A landscape with many valleys, sampled at points; each row gives a point and its height.
A ball rolls from a point to the lowest of its 5 nearest points, and stops where none of them is lower. Distance is the straight distance between rows; heights are no part of it.
(1080): [118 135 125  93  88 106 120 110 120 138 147 142 115 128 170 132 131 120
 122 139 112 146  94 136  72 120 117 155 101 119 142 139 132 127 153 145
 141 114 152 136  90 155 130 144  95  92 136 111  99 150 164 142 132 121
 119 111  93  94]  h=33.9
(282): [ 78 138 131 137 176 126 169 146 119  77  58 152  74 174  94 127 152 184
 143 174 193  87 133 130 213 130 147 130 130 124  91 102 176 139 115 108
 121 141 133 102 198  70 119  64 118 149  76 116 179  80 129 119 115 132
  98 108 159 129]  h=60.0
(457): [ 85 154 124 137 124 138 115  81 132 143 154 105 115 127 172  99 131 126
 118  82 116 136 130 159 107 110  97 141 136 115 153 159  90 102 105 107
 153 108 107 121 123 131 105 159 136 128 160 177 118 124 133 146 136 149
 139 136 138 139]  h=25.3
(178): [132 123 117 149 131 132 164 142 133 126 134 141 145 120 131  76 102  76
 102  96 143  99 104  89 150 119 143 124 119 154 105 111 110 140 133 172
 110 162 113 128 162  59 148 150 131 145 105 107 130 149 109 148 158  99
 145 150 142 113]  h=14.2
(684): [126 116 136 116 169 148 176 128  95 115  75 155 101 106 108 143 111 121
 118 143 158 109 154 116 167 118 147 121 120 130 133 116 152 148 122 109
 126 143 128 103 132 115 107  55 144 141  99 115 129  97 110 106 125 132
 147 118 147  99]  h=53.9
(435): [ 80 152  92 155 162 183 149 101 132  50 119 122  77 119  68 106 116 105
 108 142 120 126 135 156 216 118 132  74 174  94 116 168 100  90 145  93
 122 110 104  76 161  94 109 128 171 139 139 153 154 107 110 141 138 151
 136 176 171 118]  h=36.3
(623): [116  99  95 150 114 126  94 133 175 168 220 116 182  95 168  66 135  78
 133 124 100 130  96 170 107 111  84 164 115 148 146 149 116  87 125 130
 165  75 129 144 110 104 139 152  90 105 138 145 141 163 137 135 130  97
 133 141 127 141]  h=17.9
(1142): [112 128 118 168 161 156 175 107 134  76  96 125 117  70 102  89 120 109
 116 136 168  80 140 143 222 132 134  90 134  90  92 115 124 113 124 138
 114 124 108 114 180  93 133 144 152 132 114 121 147 136  99 141 149 124
 141 175 177 123]  h=33.3
(711): [179 133 127 107  91 116  99 137 125 177 125 118 125 112 150 186 151 130
 181 118  77 165 117 126  69 149 108 151  98 136 140 124 165 145 150 140
 139 116 149 175  68 220 142 127 135 113 145 106 101 105 154 129 118 100
 124 119  95 121]  h=33.0
(203): [100 137 114 126  95 128 108 109 146 149 169 126 139 137 188  78 120  99
 133 110 123 137 102 179 104 106 100 153 122 120 144 140  81  77 113 108
 165 107 128 128 118 122 121 171 107 115 153 151 135 133 166 162 120 112
 133 134 157 128]  h=16.9
(40): [117 127 136 108 125 143 124  61 127 121 138 141  74 129 178 166 111 139
 104 158 145 141 149 150 120 113  95 127 173 103 170 160 116 133 143 121
 133  99 112 150  79 171  82 131 138 117 149 130 120 117 151 117 147 166
 143 153 119 126]  h=29.3
(1123): [109 101 147 109 143  84 162 161 113 141 106 139 146 155 105 167 136 155
 105 118 166 145 138 100  81 124 151 143 137 133 152 123 118 164 111 128
 105 177 140 124 139  99 119 104 108 107  94 108 129 137 103  95 101 127
 124  91 111 126]  h=56.4
(344): [129 107 159 105 150 129 155 109 113 107 105 152 124 144 112 155 124 181
 103 146 164 146 180 104 142 136 144 133 124 126 179 151 148 164 118  77
  97 160 137 113 149 123 112  66 135 137  92  83 114 112 111 104 110 157
 124  80 110 129]  h=14.9
(563): [104 156 134 105 105 133 114  80 124 161 174 103 103 137 180 111 123 117
 105 113 130 155 157 156  85 105  84 138 161 114 169 164 112  99 119  87
 159 106 131 123  89 169 112 161 136 104 141 151 113 119 161 144 129 139
 132 138 122 130]  h=30.1
(112): [100 110  96 193 149 153 167 128 134  88 149 100 157  96 115  70 110 103
 111 146 141  84 119 135 207 128 113 137 152  90  85 155  95 122 102 148
  92 117 101  93 252  57 124 197 141 125 110 141 115 161 110 126 176 134
 140 190 145 129]  h=42.2
(1015): [143 112 107 118 115 124 117 156 147 157 197 150 162 137 138 108 102 116
 137 135 120 143  97 147  95 125 124 180  77 195 141 127 135 119 126 168
 157 112 143 157 100 130 148 135  71 122 119 105 114 150 164 123 140  98
 124 129  88 132]  h=19.1
(1101): [144 129 172 106  91  80 106 147 120 160 128 140 164 181 106 206 145 207
 150 143 106 156 138  78  54 168 169 144 132 141  89 106 161 139 134 139
 116 140 160 162  95 146 155 114 100 116 135 137 106 142 123 102  91 157
  94 108  93 136]  h=45.9
(2): [182 126 154 100 105  99  72 176 104 196 137 118 133 155 114 209 167 165
 175 126  86 159 132 120  56 160 142 130 109 147 121 107 149 163 117 128
 127 120 177 177  71 192 133 111  98 142 144 123 118 147 125 111  99  87
  84  83  83 161]  h=43.9
(803): [184 128 114 121 116  93  58 188 118 204 191 120 155 117 127 147 147 128
 159 140 101 154 116 138  53 137 126 151  89 183 130 131 166 158 132 148
 143 116 139 190  80 161 160 150  83  92 134  97 120 159 149 112 129 101
 120  95  79 151]  h=27.5
(81): [142 124 111 147 112 155 144  99 141 135 136 130 178 140 154  62 109 100
 126  82 113 106  86 134 136 121 129 131 126 133 129 139  77 115  94 139
 122 152 102 136 141 118 118 150 111 122 149 149 104 150 113 158 164 112
 153 150 156 119]  h=18.5
(575): [142 102 114 145 148  90 149 180 142 147 119 137 175 134 111 111 121 106
 102  85 186 109  97 100 119 130 176 141 112 152 100  90 108 153 129 157
 107 167 133 134 170  54 151 122 112 112  85 114 116 119 102 152 116 106
 137 117 148 107]  h=15.9
(1145): [142 103 143 133 123  95  78 178 115 193 159 120 184 176  78 184 141 205
 158 132 114 150 135 109  31 168 166 157 130 171 100 109 136 150 138 144
 154 131 139 177  82 161 146 116  83 115 129 116 113 156 123  85 119  96
  86  95  89 165]  h=45.6
(324): [104 148 148 157 136 154 160  93 137 109 118 125 122 106 133  91  96 109
 115 119 153  96 117 137 155 116 113 109 146 117 128 144  99 121 127 120
 137 139  99 107 146 114 103 103 156 136 140 143 125 112 108 134 143 161
 160 177 147 105]  h=40.7
(774): [137 115 186  93  91 120 135  83  94 132 115 148  84 145 121 209 133 183
 141 165 127 141 144 100 117 140 130 124 140 108 145 135 149 166 138  92
  90 138 138 123 109 158 105 112 132 156 114 110 130 123 125  98 129 158
 106  87 105  89]  h=32.1
(759): [114 101 110 164 117  84 167 214 158 139 144 118 202 137 106 123 146  96
 125 104 191 108  77  99  99 123 199 144 125 180  97  78 103 138 109 156
 122 158 147 127 158  58 177 126 122 130  91 109 104 154 107 152 117  99
 138 108 140 110]  h=16.4
(1008): [132  98 109 118  93 104 134 139 122 152 184 133 166 156 128  89 122  77
 121 101 112 128 103 139 108 108 127 165 121 183 139 121 117 133 109 174
 147 141 128 136 143 109 150 128 119 129 133 128 116 139 125 154 132  93
 147 118 138 119]  h=19.0
(1056): [ 94 149 108 142 190 132 158 122 129  30  84 118  43 118 105  86 122 143
 135 147 169 107 144 176 215 118 154  60 158  95  91 135 136  87 123  85
 115 131 121 103 178 136  99 116 159 133 123 132 190 105 116 140 129 119
 151 152 190 102]  h=35.2
(472): [115 108 115 114  91 136 157 160 143 141 139 155 181 118 115 115 136 105
 132  97 142 143  94 117 105  97 148 162 118 176 120 121 130 130 121 166
 129 126 148 123 121  81 154 108 106 134 112 123 102 145 130 140 124 126
 107 102 111 119]  h=18.4
(5): [105 158 104 167 164 183 138 121 152 107 108 122 125 100 117  76 114 110
 116 118 134 108 125 135 214 130 126 108 140  80 111 145 115  93 121 124
 123 132 103  72 164  96 112 144 177 140 131 129 136 128 101 138 151 136
 139 191 168 113]  h=20.7
(755): [129 145 141  80 102 120 106  70 103 151 141 143 108 139 173 145 132 139
 111 125 141 152 118 126  95 119 112 127 134 123 159 125 147 127 152 129
 123 131 135 131  90 193 124 136 110 116 151 121 106 128 146 140 129 144
 109 109 100  99]  h=31.9
(1143): [120 109 138 141 152 149 162 122 113  90  91 121 112 117 120  89  97  87
  99 106 156 103 115 108 173 128 150 118 114 129 139 117 110 140 118 130
 117 144 115 123 146 116 120 101 158 123 113 125 124 136 109 127 138 139
 146 144 148 107]  h=38.5
(581): [144 117 188  92 108 101 131  93  93 162  87 138 127 186  95 193 163 225
 134 144  97 147 175  79 110 186 143 105 152 124 117 117 162 142 125  92
  98 166 161 160  89 170 126 122 112 138 113 131 125 129 110 116  98 166
 117  92  97 125]  h=22.7
(238): [ 96  86 125 193 150 133 189 157 137  88 125 140 164 106 110  85 105 116
  68 132 191  59 135 142 175 125 126 137 134 148  65  92 110 138 109 188
  87 165 101 129 219  52 161 191 134 116  61 122 142 139 116 128 160 108
  92 156 157 139]  h=13.6
(209): [ 89 119 128 146 173 130 152 171 129 114  39 142 113 138 109 114 138 147
 109 155 193  78 148 107 190 131 153 110 122 138  91  98 138 136 120 147
 121 136 127 109 188  54 147 113 161 128  61 119 184  98 117 126 125 134
 116 130 159 127]  h=31.3
(498): [125 154 130 162  99 151 117 118 152 133 167 104 164 135 153  64 132  96
 114 108 116 124  81 170 140 102 110 140 147 108 135 166  52  84 119 136
 137 136 113  99 149  97 115 169 149 104 157 158 133 135 111 163 142 139
 131 169 172 131]  h=30.9
(445): [143 163 130  86  83 129  89  89 106 122 155 135  99 130 160 158 118 122
 146 114  77 152 124 144  73 119  93 123 141  98 156 135 128 119 142 124
 146 115 129 157  84 205 142 164 142 107 179 149 118 124 168 172  93 115
 122 109  94 132]  h=27.1
(600): [114 105 148 134 177 123 161 185 137 103  47 146 113 141  94 136 136 154
 114 160 185  98 155 119 178 136 158 130 128 130 104 106 160 158 113 109
 130 125 146 115 190  67 132  74 146 160  77 114 154  77 117 117 106 144
  96 117 141 138]  h=52.0
(232): [ 96 155 126 107 139 169 144  67 129 112 110 108  93 124 156 108 120 128
  86 122 134 156 132 149 119 109  94 113 173 105 166 165 115 118 142 116
 159 104 114  66 101 120  96 124 160 133 140 142 124 112 152 132 144 145
 149 165 131 141]  h=11.4
(292): [ 87 138 155 140 184 106 188 122 116  36  55 148  72 147 103  96 174 172
 139 176 224 113 140 113 222 147 144 110 134 135  66 128 197 118 143  98
  98 167 118 128 215  87 106  74 167 141  98 115 183  95 140 144 128 157
 117 125 197 131]  h=65.9
(322): [105 130 144 116 167 135 148 157 105 118  62 150 104 117 102 135 131 130
 108 125 181  99 119 110 158 136 143 131 117 136 125  96 138 155 112 113
 114 163 139 118 164  65 133  88 135 146  88 100 136 100 101 112 110 127
 119  93 137 127]  h=54.2
(287): [127 116  86 208 158 177 139 137 176  80 137  96 151 106 122  85 150 107
 115 114 130 106 103 145 177  93  75 136 144  70 103 148  63 125 111 141
  85 123 102  82 229  63  82 208 175 122 133 174  97 140 117 126 192 133
 118 203 160 159]  h=45.5
(7): [176 143 138  83  75  96  90 113 112 192 122 132  90 123 118 206 149 161
 193 115  69 149 118 141  70 153 111 114 134 116 122  96 185 136 149 126
 112  96 148 165  42 207 116 109 115 138 174 129 115 120 129 134 120 116
 103  85  84 115]  h=26.4
(951): [ 99 144 118 115 146 161 107  64 152  94 132 128  40 148 130 110 136 127
  99 142 106 160 163 149 158 110  99 102 183 111 161 174 118 106 146 102
 148  88 135  63 109 129  96 123 188 138 144 147 148  92 145 103 135 160
 114 149 146 118]  h=27.6
(1025): [122 117 126 117 116 112 152 102 126 152 141 142 139 130 150 108 114 104
  96  99 157 107 103 133  91 100 143 147 118 136 155 126 120 127 142 145
 117 141 128 115 142 100 130 133 105 123 115 138 101 134 140 136 121 115
 157 125 142 120]  h=23.7
(1075): [ 89 161  98 112 181 167 131  89 142  50  88 110  54 113 107 111 114 117
 136 134 144 165 140 148 214 102 143  67 165 101 140 138 132 103 147  78
 126 119 121  86 116 141 111  93 154 155 133 130 166  97 122 126 132 202
 137 149 169 118]  h=39.1
(154): [104 146 170  96 117 132 121  69 109 140 128 130  92 131 141 174 135 161
 121 160 121 131 167 123 135 111 125 109 137  95 166 142 145 136 124 104
 144 140 151 147  86 191 104 118 141 139 151 110 121 122 118 119 131 150
 133 112 103 100]  h=35.1
(953): [116 108 160 110 110  87 122 152 109 155 129 143 176 172  98 194 129 148
 131 127 139 159 133 116  56 138 157 168 117 166 109 131 140 149 148 142
 109 139 129 149 112 127 156 105  91  93 116 117  94 144 127 108 103 111
 104 112  97 124]  h=38.7
(360): [178 159 145  70 106  97  83  89 110 155 128 125 102 139 143 195 135 117
 189  97  36 162 131 143  63 135 120  85 124  92 160 100 158 107 164 101
 132  92 145 186  21 243 129 138 115 148 191 157 134  96 128 170  98 122
 148  91 106 132]  h=22.9
(271): [122 133 106 161 126 149 158  93 134 117 136 114 161 128 143  81 115  89
 109  97 125 101 106 124 157 136 131 124 142 125 125 144  82 120 123 146
 131 139  81 117 163  97 119 135 144 142 148 150 117 141  92 145 143 136
 151 166 152 109]  h=28.3
(537): [165 105 131 133  96  87  56 194 115 203 170 122 167 139  97 172 156 158
 161 121  82 169 128 115  47 146 147 137 105 175 123 108 150 160 136 143
 146  99 135 197  87 171 157 139  86 131 137 118 101 154 141  80 116  95
 103  95  87 158]  h=33.8
(43): [142  98 116 119 120 118 123 178 125 179 160 144 182 142 129 124 139 116
 143 127 115 155 109 133  85 116 135 189  92 183 128 119 128 141 136 162
 124 137 134 121 113 115 160 113  77 111 120 118  80 137 150 131 118 120
 102 122  92 129]  h=20.9
(871): [105 113 155 117 143 150 150  86 120  89 111 135  66 134 130 173  89 153
 120 167 163 151 172 124 166 125 138  99 130  96 164 133 145 140 147  97
 113 129 141  98 120 158  95  71 135 148 137 119 109  88 119 112 123 194
 143 121 132 133]  h=30.5
(169): [114 121 120 144 133  78 142 215 138 156 134 140 195 160  93 121 118 124
 127 107 185 133  90  89 106 118 182 153 115 167 111 107 114 143 127 177
 107 169 148 135 166  79 180 130 112 132  85 114  91 110 113 146  89  91
 130 119 142 113]  h=16.7
(304): [121 124 140  95  96  90 168 131 141 137 140 160 149 168 134 142 137 122
 120 127 135 155  97 130  83  98 127 130  97 152 131 132 120 139 138 146
 131 149 117 119 125 126 136 118 103 115 120 103  85 139 136 116 127 129
 116  98 128 128]  h=27.7
(611): [137 102 182 106 114 116 150 104 100 156  91 159 137 166  92 190 141 202
 139 134 130 150 172  77 110 157 168 138 135 133 144 140 156 153 141  97
 116 160 136 126  98 145 125 111 119 116 105 115 136 148  96  90  92 164
 111  99  99 110]  h=32.0
(855): [191 167 137  76  79 123  86  87 112 154 132 115  91 115 128 193 133 109
 162  92  30 165 138 139  55 115 113 108 123  96 166 109 134  86 149  93
 132  81 145 141  35 236 136 156 145 143 199 167 126  90 127 152 117 116
 141 114 107 124]  h=23.4
(377): [132 129 101 152 160 139 166 147 134 117 110 129 145  89 122  96  86 108
 103 117 160  82 142 104 180 124 128 134 143 135  70 107 122 121 112 151
 117 157 103 121 170  88 126 130 154 134 104  95 126 118  96 121 154 134
 140 146 145 109]  h=21.9
(673): [167 128 117 105  98  83 107 158 115 188 141 119 139 142 124 168 156 141
 164 152 104 161 129 107  47 154 125 170 107 145 113 120 171 163 133 153
 140 121 150 153  73 165 139 126 107 116 126 123  94 131 148 133 124 114
  89 109  99 131]  h=42.7
(320): [105 138 101 181 140 180 132  91 146  92 136 115 144 121 144  78 126 110
  86 107 120  99 105 152 197 109 100 129 141  93 129 151  79 106 109 145
 110 135  90  81 162  87 117 170 152 114 141 171 134 119 113 154 166 138
 152 192 154 117]  h=35.7
(403): [ 91 108 122 164 175 134 152 117 134  37  74 148  85  95 112  79 132 124
 104 161 167  75 159 144 222 141 128  74 121 103  66 105 146  96 118 133
 116 128 117 109 218  80 140 118 143 124  99 120 172 138 129 115 152 132
 107 154 162 117]  h=23.1
(188): [103 156 139 109 128 143 119  74 144 125 146 124  89 110 175  99 129 126
 108 124 127 152 137 152 118 102  96 124 167 115 174 166 104 108 126 102
 163  98 125  95 103 169 113 154 157 119 162 154 147 121 148 124 142 161
 124 121 135 157]  h=25.1
(12): [108 137 118 134 119 157 138 103 134 115 145 123 150 124 161  69 117 112
  95 106 135 101 131 134 148  90  97 131 138 121 144 147  86 105 105 130
 134 132  84  91 126  95 114 130 148 112 137 155 120 138 127 168 149 152
 132 152 143 126]  h=34.2
(616): [125  81  99 147 130  92 122 199 158 171 186 122 217 161 128 146 130 144
 142 136 121 154  90 125  71 116 168 159 100 184 138 109 126 140 138 173
 152 145 131 142 113 121 163 138 102 106  98 109 101 156 130 106 123  92
 119 111 100 145]  h=21.8
(1077): [108 105 125 170 167 129 171 175 145 114  87 141 151 103 109  87 126 128
  93 136 168  79 125 100 179 141 138 112 131 147  94  85 145 143  93 157
 117 154 112 140 188  60 151 143 141 151  80 114 146 113 103 126 126 131
 127 148 145 137]  h=16.8
(1110): [128 127 109 142  89 135 107 133 151 131 180 133 149 127 181  86 116 102
 135 120 116 136  90 152 102 123 124 165 104 147 136 138 118  86 129 143
 132 111 125 120 107 108 141 126  95 119 142 135 116 140 148 148 147 111
 133 149 117 138]  h=15.3
(229): [133 123 100 180 152 147 162 130 157  96 144 123 183 106 113  62 135  87
  98 114 159  79 100 111 169 149 114 122 135 139  78 116  94 144 100 194
  98 161 111 132 199  72 141 186 136 147 118 106 145 170 121 146 141 133
 108 150 155 134]  h=12.2
(619): [ 87 138 143 108 146 166 146  71 150  79 105 128  56 140 141 159 103 129
 116 155 127 143 169 145 153 123 117 120 182 108 166 168 130 126 150  83
 136 120 120  93  95 149  98  83 160 139 150 121 138 100 144 117 150 177
 131 123 130 129]  h=10.2
(891): [ 82 102 102 156 176 136 192 163 124  72 122 140 160  84 118  65 113 123
  78 163 167  70 142 138 183 148 138 130 132 111  72 101 141 101 107 155
  96 129 125 111 228  66 172 173 126 138  77 118 158 149  99 106 159 113
 107 167 175 148]  h=14.6
(828): [136 156 157 113 117 112  97  63  99 147 149 127  58 109 153 173 132 146
 115 117  78 160 156 136 112 116  95 117 150  93 161 123 151 128 150 113
 151 115 138 141  64 239 122 181 151 149 180 146 144 126 138 163 121 139
 129  89 104 135]  h=27.4
(473): [127 126 127 108 116 124 162 150 145 123 124 139 152 139 124  99 131  73
 122  91 140 112 113 106 141 110 142 125 122 162 103 124 112 136 116 162
 109 175 117 127 167  76 152 125 114 136 113 119 113 145 120 153 139 126
 155 124 144 102]  h=16.2
(3): [113 158 110 151 154 178 152 102 169  95 122 123 132 121 135  85 115 105
  86 104 130  97 139 140 195 106 105 100 143 118 142 154  89 112 118 109
 123 121  97  82 151 100 113 141 171 113 131 158 136 111 113 138 139 147
 153 182 155 129]  h=33.4
(899): [114 135 139 122 140 150 137  89 128 110 112 134 116 147 149 112 101 119
  90 134 136 139 149 121 131  90 117 108 156 126 151 166 125 142 141 130
 131 121 103  98 107 127 101  94 136 137 119 141 116 109 122 134 148 150
 153 142 127 126]  h=33.2
(846): [ 96  90 134 184 154 142 176 172 153 110  94 157 145 113 112  98 125 157
  77 153 203  75 150 120 178 138 151 123 115 145  56  81 124 138 106 169
 126 146 114 132 198  34 143 141 141 131  74 115 167 131 114 112 145 114
 102 152 162 140]  h=15.6
(299): [110 121 124 138 108 134 112 118 150 142 174 115 161 124 171  65 144 110
 148 101 112 127  88 173 133 120 105 139 120 139 137 145  95  87 129 123
 147 114 109 129 132  98 123 139  96 131 162 163 129 145 136 166 157 119
 144 135 159 133]  h=6.0
(590): [158 130  92 121 100  89 102 162 122 163 197 117 156 105 139 133 125 118
 143 146  97 136 122 138  62 126  97 185  75 154 135 115 146 114 149 160
 163 108 156 154  80 164 146 146  82 114 130 108 104 158 164 131 121  90
 130 131  76 137]  h=22.5
(1004): [109 115 160 122 179 142 146 157 124 101  61 141 119 130  86 167 122 166
 127 168 182 131 142  81 165 138 154 150 124 111 122 116 170 173 121  85
 113 142 139 108 167 102 117  78 140 156  84 109 150  94 111  89 102 148
 113  85 142 146]  h=54.8
(533): [115 129 145 115 168 132 173 110  89  79  86 132  68 139 124 168 127 121
 120 168 179 147 155 132 170 126 144 125 127 119 140 139 168 131 124  73
 132 129 133 101 168 122  99  53 140 164  97 110 162  80 124 105 120 158
 138  97 158 121]  h=44.3
(626): [168 132 167  92 112 113  50 154  83 185 120 129 126 176 119 191 154 165
 196 132  56 155 120 108  47 156 123 139 119 143 104 106 170 155 120 127
 123 112 156 155  56 195 140 101 113 144 158 130 141 131 122 112  69  91
 106  67  72 157]  h=32.3
(827): [105 150 121 132 155 183 129  90 161  77 106 111  89 137 143 113  99 107
  97 129 112 135 147 144 181 106 118 106 156  86 143 155 110 113 136  97
 144 107 118  70 109 112 107 113 153 138 139 160 132 117 111 131 143 181
 149 170 167 129]  h=29.2
(815): [118 116 127 125 173 141 179 141 119  76  67 143  79 136 116 134 145 140
 137 158 186 109 142 118 212 132 143 107 124 125  94  97 172 130 112 102
 112 128 145 128 189  93 122  69 134 136  83 113 188  77 125 107 132 130
 130  93 171 114]  h=50.3
(335): [122 136 178  76  94  78  96 114  84 180  83 138 150 202  86 222 141 227
 180 106  85 153 144  85  58 183 172 114 142 147 111 104 159 130 147 120
 120 126 180 159  44 190 168  65 129 165 157 167 152 129 101 120  69 131
 142  51  55 140]  h=13.2
(173): [ 86 140 133 142 188 129 149 109 121  33  80 111  59 100 114 113 113 125
 115 162 170 111 139 154 231 130 159  58 142 100  96 128 148 101 142  81
 134 134 138 103 172 102 117  85 136 142 120 115 168 108 114 137 123 144
 158 139 176 105]  h=38.0
(1098): [ 87 156  91 161 170 160 129 122 144  56 110 117  86 100 119  78 135 132
  96 126 109 105 126 146 241  98 128  81 147  48 129 167 111 103 123  88
 106 112 110  96 207  87  94 179 187 131 120 175 144 139 115 149 138 131
 120 190 176 129]  h=35.5
(739): [156 113 190  78  90  79 110  78  87 164 100 152  97 161 123 189 146 171
 160 117  86 145 137  86 118 136 113 119 137 103 125 127 148 151 133 111
  96 158 122 147 107 174  97 134 112 135 124 132 115 139 118 131 102 142
  95  77 106 102]  h=27.8
(219): [118  86 124 191 160 107 157 199 135 123 113 140 183 107 116  84 121 104
  81 139 213  66 123 116 135 141 178 128 138 152  76  79 114 142 102 190
  96 161 128 155 203  63 182 192 133 120  77  93 153 151 108 143 159 123
 113 149 188 137]  h=14.1
(436): [182 152 103 122 103 140  64 114 145 152 176  94 140  93 137 129 116  84
 165 127  55 161 110 149  80 126  79 152 103 115 172 140 123 111 133 129
 174  90 128 140  81 201 139 169 107  93 159 130 120 141 177 118 122 102
 161 137  99 160]  h=28.0
(276): [107 121 136 145 113 129 124 104 132 147 153 119 131 121 179  78 108  96
 119  88 138 121 109 146 106 103 103 155 129 117 138 153 103 112 109 124
 138 125 113 116 131 120 109 134 107 110 154 159  93 148 148 142 144 135
 151 135 144 107]  h=20.6
(1030): [142 119 148  94 118 122 138 102 104 137 117 143 110 130 133 163 121 143
 109 144 141 142 147 104 111 113 124 138 125 126 156 125 136 155 151 108
 111 170 113 127 127 141 109 121 118 134 125 117 111 123 109 108 128 157
 137  96 103 101]  h=43.0
(787): [210 144 116 103  92 136  65 121 135 181 169 111 105  98 145 193 145 103
 196  83  39 165 129 132  40 140 111 120 111 126 200 120 135 120 163 120
 136  94 129 175   5 206 140 105 123 151 194 151 119 117 139 155 123 103
 128 111  99 138]  h=14.8
(318): [170 143 133 138 105  67  56 211  89 211 186  92 222 160 117 181 161 163
 177 165  98 150 118 103  32 191 179 139  96 193 117 144 143 161 136 162
 180 139 120 211  75 124 164 158  75 101 141 110  99 177 152 100 100  94
 124  80  71 163]  h=33.7
(84): [168 122 125 103  71  98  85 126 117 155 146 131 115 107 157 138 137 129
 166 130  85 138 123 143  70 142 109 163 101 155 126 110 139 114 136 144
 137  97 151 160  93 195 137 141  91 111 168 102 102 145 171 132 109 104
 140 118  75 133]  h=28.1
(978): [192 140 114 102  94 112  52 187 107 203 163 115 158 148 123 164 151 128
 194 123  52 153 125 115  71 161 127 135  83 170 121 136 143 169 138 142
 169 103 126 200  51 173 148 137  99 140 169 117 111 142 147  95 102  83
 116 101  73 165]  h=35.8
(449): [154 148 132  92 100  91 101 103 106 140 136 138 126 147 155 181 134 133
 144 127 103 131 137 138  80 156 121 129 124 128 127 107 150 118 133 156
 128 118 151 134 105 206 145 124 102 119 151 119 105 135 154 141 111 118
  96 106  91 146]  h=33.6
(801): [127  99 153 109 125 132 142 118 119 114 100 139 119 130 124 172 142 152
 117 165 165 126 158 107 128 124 124 124 147 121 166 121 137 148 132  99
 114 126 163 113 123 149  89  79 133 126 111 101 117 119 134  95 117 140
 131  91 102 130]  h=40.9
(722): [240 147 123 119  69 143  64 127 133 189 196  86 151  89 134 156 146 103
 209 106  19 149 115 121  52 155 102 132  92 137 172 153 104 131 147 121
 155 112 118 181  34 190 151 160 105 121 191 139 113 149 168 141 109  90
 157 130  91 157]  h=31.5
(858): [119 105 161 113 164 122 144 147 119  75  54 154  97 140 102 158 129 182
 138 154 172 131 154 126 168 154 150 133 127 122 141 120 173 156 133  75
  90 132 157 112 153 122 114  46 141 141  95 102 171  78 130  93 103 142
 138  74 151 145]  h=44.2
(523): [109 129 118 145 158 145 169 117 128  89  74 125 110 108 114 109 116  99
 111 142 173 108 130 140 212 129 131 102 121 118 120  99 122 136 120 110
 131 131 136 108 167  76 120 105 158 149 103 112 156 100 115  96 153 133
 135 153 157 114]  h=16.1
(49): [199 125 102 120  96 103  56 164 127 194 187 112 161  94 138 127 133  97
 184 134  59 158 117 118  50 145 129 136  83 152 135 141 131 158 131 143
 174 114 135 171  59 191 143 165 100  99 155 103 121 162 183 107 113  94
 142 141  79 138]  h=28.6
(337): [116 131  98 190 159 189 146 129 151  74 125 108 121  99 116  54 129 121
  93 130 116 110 128 149 215 104  83 107 151  67 112 152  73 101 126 127
  97 131 111  81 232  80 108 191 181 104 118 168 141 150 113 125 159 135
 107 201 165 134]  h=38.4
(463): [188 127  91 109  91  70  58 218 141 219 188 116 154 123 114 160 141 138
 162 135  87 143 142  98  28 169 149 131  88 184 104 140 155 173 135 149
 150  94 127 194  72 156 150 170  95 115 158 111 132 172 143 108 123  77
 109  96  48 160]  h=30.8
(980): [132 127  98 174 119 166 136 122 134 110 166  98 175 125 120  73 141  91
 109 104 120  95 105 141 158 110  92 128 126 115 114 146  67  88 107 173
 119 159  82 114 199 108 112 172 146 123 121 157 118 143 115 166 165 130
 148 186 173 123]  h=41.5
(529): [192 157 119  84  80 125  74 155 128 158 146 112 139  94 117 158 113 111
 199 112  36 160 129 123  61 130 121 125 112 126 164 107 141 138 131 128
 144 100 145 189  44 210 131 128 115 132 173 140 134 126 156 134 114  92
 137 129  90 135]  h=26.5
(218): [102 167 109 150 156 177 139  99 137  94 102 109 101 112 123  77 118  98
  98 122 125  96 136 150 212 111 100 104 160  83 142 155  99 101 131 119
 125 108 113  86 160 118 108 133 164 131 138 149 131 124  98 137 143 142
 131 179 161 125]  h=29.9
(682): [153 140 105 145  91 127  72 135 141 147 196 113 148  93 191 120 117 101
 138 114  75 172 109 146  69 131  79 155 108 117 176 136 103  92  99 115
 167  62 140 138  84 170 119 164 104  92 150 137 128 156 181 128 119 104
 144 151 108 154]  h=24.1
(966): [111 139 133 121 154 176 156 106 158  76  96 117  89 119 121 140  93 126
 113 130 163 101 139 147 189 123 145 108 140 108 143 142 125 110 138 105
 132 118 144  82 142 114  95  81 140 150 122 114 139 103 101 109 129 153
 163 129 134  86]  h=47.2

Where does a ball stop that starts at each point below?
(953) | (229)
(616) | (229)
(978) | (299)
(1145) | (299)
(318) | (299)
(673) | (299)
(304) | (229)
(282) | (229)
